The views of a scene show one set of named points, each view turned or mirrored, shifted and resized as a whole, with a little noise and some points left out.

Scene 1
View 1
Bim: [ -2   0   7 -13   2   5  -7  -2 -19   0 -10]
Mul: [ 10  -4  -5  -8  12   0  -3  -8  16   3 -12]
Sov: [  8   3   3 -11   0   1   1  -5   9   1 -14]
Nep: [ 10  -7  16 -25   3   4   3  -2 -10  -4 -16]
nol: [ 2 -5  1 -9 10  2 -7 -6 -6  2 -8]
Tig: [  9  -4 -12   1  16  -1  -5 -11  23   5  -8]
dape: [ 14   3  -4  -5   5  -2   2  -9  29   3 -14]
vis: [ 15  -7  10 -22   6   2   5  -6   4  -3 -16]
feru: [  7  -6   7 -15   8   3  -3  -5  -6  -1 -11]
gok: [ 18 -10  -2 -12  17  -1   1 -10  24   0 -14]
Lonov: [ 12  -2  -5  -7  10  -1  -1  -7  18   2 -12]
Tamun: [  9  -3  -4  -8  11  -1  -3  -8  17   1 -11]
View 2
Sov: [ -5  -2   6   9  -2  -2  19   8   9 -21  -7]
gok: [-19   1   9 -11  -4  -9  21   6  -2  -5  -4]
nol: [  0   0   8   4  -3   6   5   6   6 -13 -11]
Nep: [ 15   2  10  14 -17  16  17  30   6 -31 -18]
dape: [-25  -2   5  -5   2 -17  29   3   1  -8   0]
Mul: [-14   1   9  -7  -4  -3  15   6  -1  -6  -7]
Lonov: [-16   0   9  -6  -2  -5  19   5   1  -8  -5]
Tig: [-23   1   9 -14   0  -9  11  -5  -3   4  -1]
feru: [  8   1   9   7 -11  15   5  16   3 -19 -15]
Tamun: [-14   0   9  -6  -4  -4  13   6  -1  -6  -7]
vis: [  2  -1  11   6 -16   6  26  27   0 -25 -13]
View 3
Sov: [ 8  4 -3 13 -2 -6 -9  0  3 14 -7]
dape: [ -1   2   4  20   0 -20  -4 -12   2  10 -10]
vis: [ 4  9  1 14 -2  7  0  4  5 20 -1]
Lonov: [ -1  -1   0  13  -2  -9  -7 -11   2  10  -6]
Mul: [ -3  -3   0  10  -2  -6  -8 -11   2   9  -5]
Tamun: [ -2  -2   0  10  -4  -9  -8 -11   3  10  -4]
gok: [ -5  -2   3  15  -1 -12  -6 -13   3  10  -5]
Nep: [11 10 -3  7 -2 16 -3 10  6 22 -1]
nol: [  4  -5  -6  -2  -7   9 -16  -4   3  11  -2]
feru: [  7   0  -4   4  -5  11 -10   3   5  17   0]
Bim: [ 19  -2 -11  -3  -8  15 -20   9   5  14  -4]
View 4
vis: [  1   7   1   1  -5  17  -9  -9  24 -16   2]
gok: [  1 -15   4 -11   9  18  -1 -14  18  -1   4]
Bim: [  7  16  19  -5 -17  -8 -13   0   9  -9  -3]
Sov: [ 4  4  7 -8 -1 13 -3 -6 16 -2  9]
dape: [  2 -10   1 -14  14  22   4 -14  17   4  12]
feru: [  5   6  10  -1  -9   5 -12  -6  17 -14  -4]
Tamun: [  1 -12   8  -9   7  12  -3 -13  16  -2   4]
Tig: [  2 -24  10 -15  14  12   2 -15  14   5   2]
Lonov: [  2 -10   7 -10   7  14   0 -12  17   0   5]
Mul: [  1 -21   7  -7   9  13  -4 -16  19  -6  -5]
Nep: [  3  17   4   5 -13  10 -14  -5  21 -19  -2]
View 5
vis: [ -1  -8 -16   7 -14   0  25   7  -2 -16 -16]
Mul: [-14   6   0   3   3   1  20  -1  -7 -14  -6]
Sov: [ -7   3 -11   6  -9  -3  15   6  -8  -4 -12]
Bim: [ 16  -3   8   6 -18  -5   8   7   4   6 -18]
dape: [-26   9 -14   4   4  -1  20   0 -17 -10  -6]
feru: [  8  -5   7   1  -7   0  19   3   4 -14 -13]
Nep: [ 13 -11  -9  10 -23  -5  18  11   4  -1 -21]
gok: [-20   6  -6   0   6   2  22  -2 -10 -17  -6]
nol: [  5   0   9   3  -5  -1  13   2   2  -7 -11]
Tig: [-21  11   3   0  13   2  18  -5 -13 -16  -3]

Which points are out of place in each view (at most two, in the order of its rows)? Write none if all are in place.
view 1 -> gok
view 2 -> nol
view 3 -> none
view 4 -> Mul
view 5 -> feru, Nep
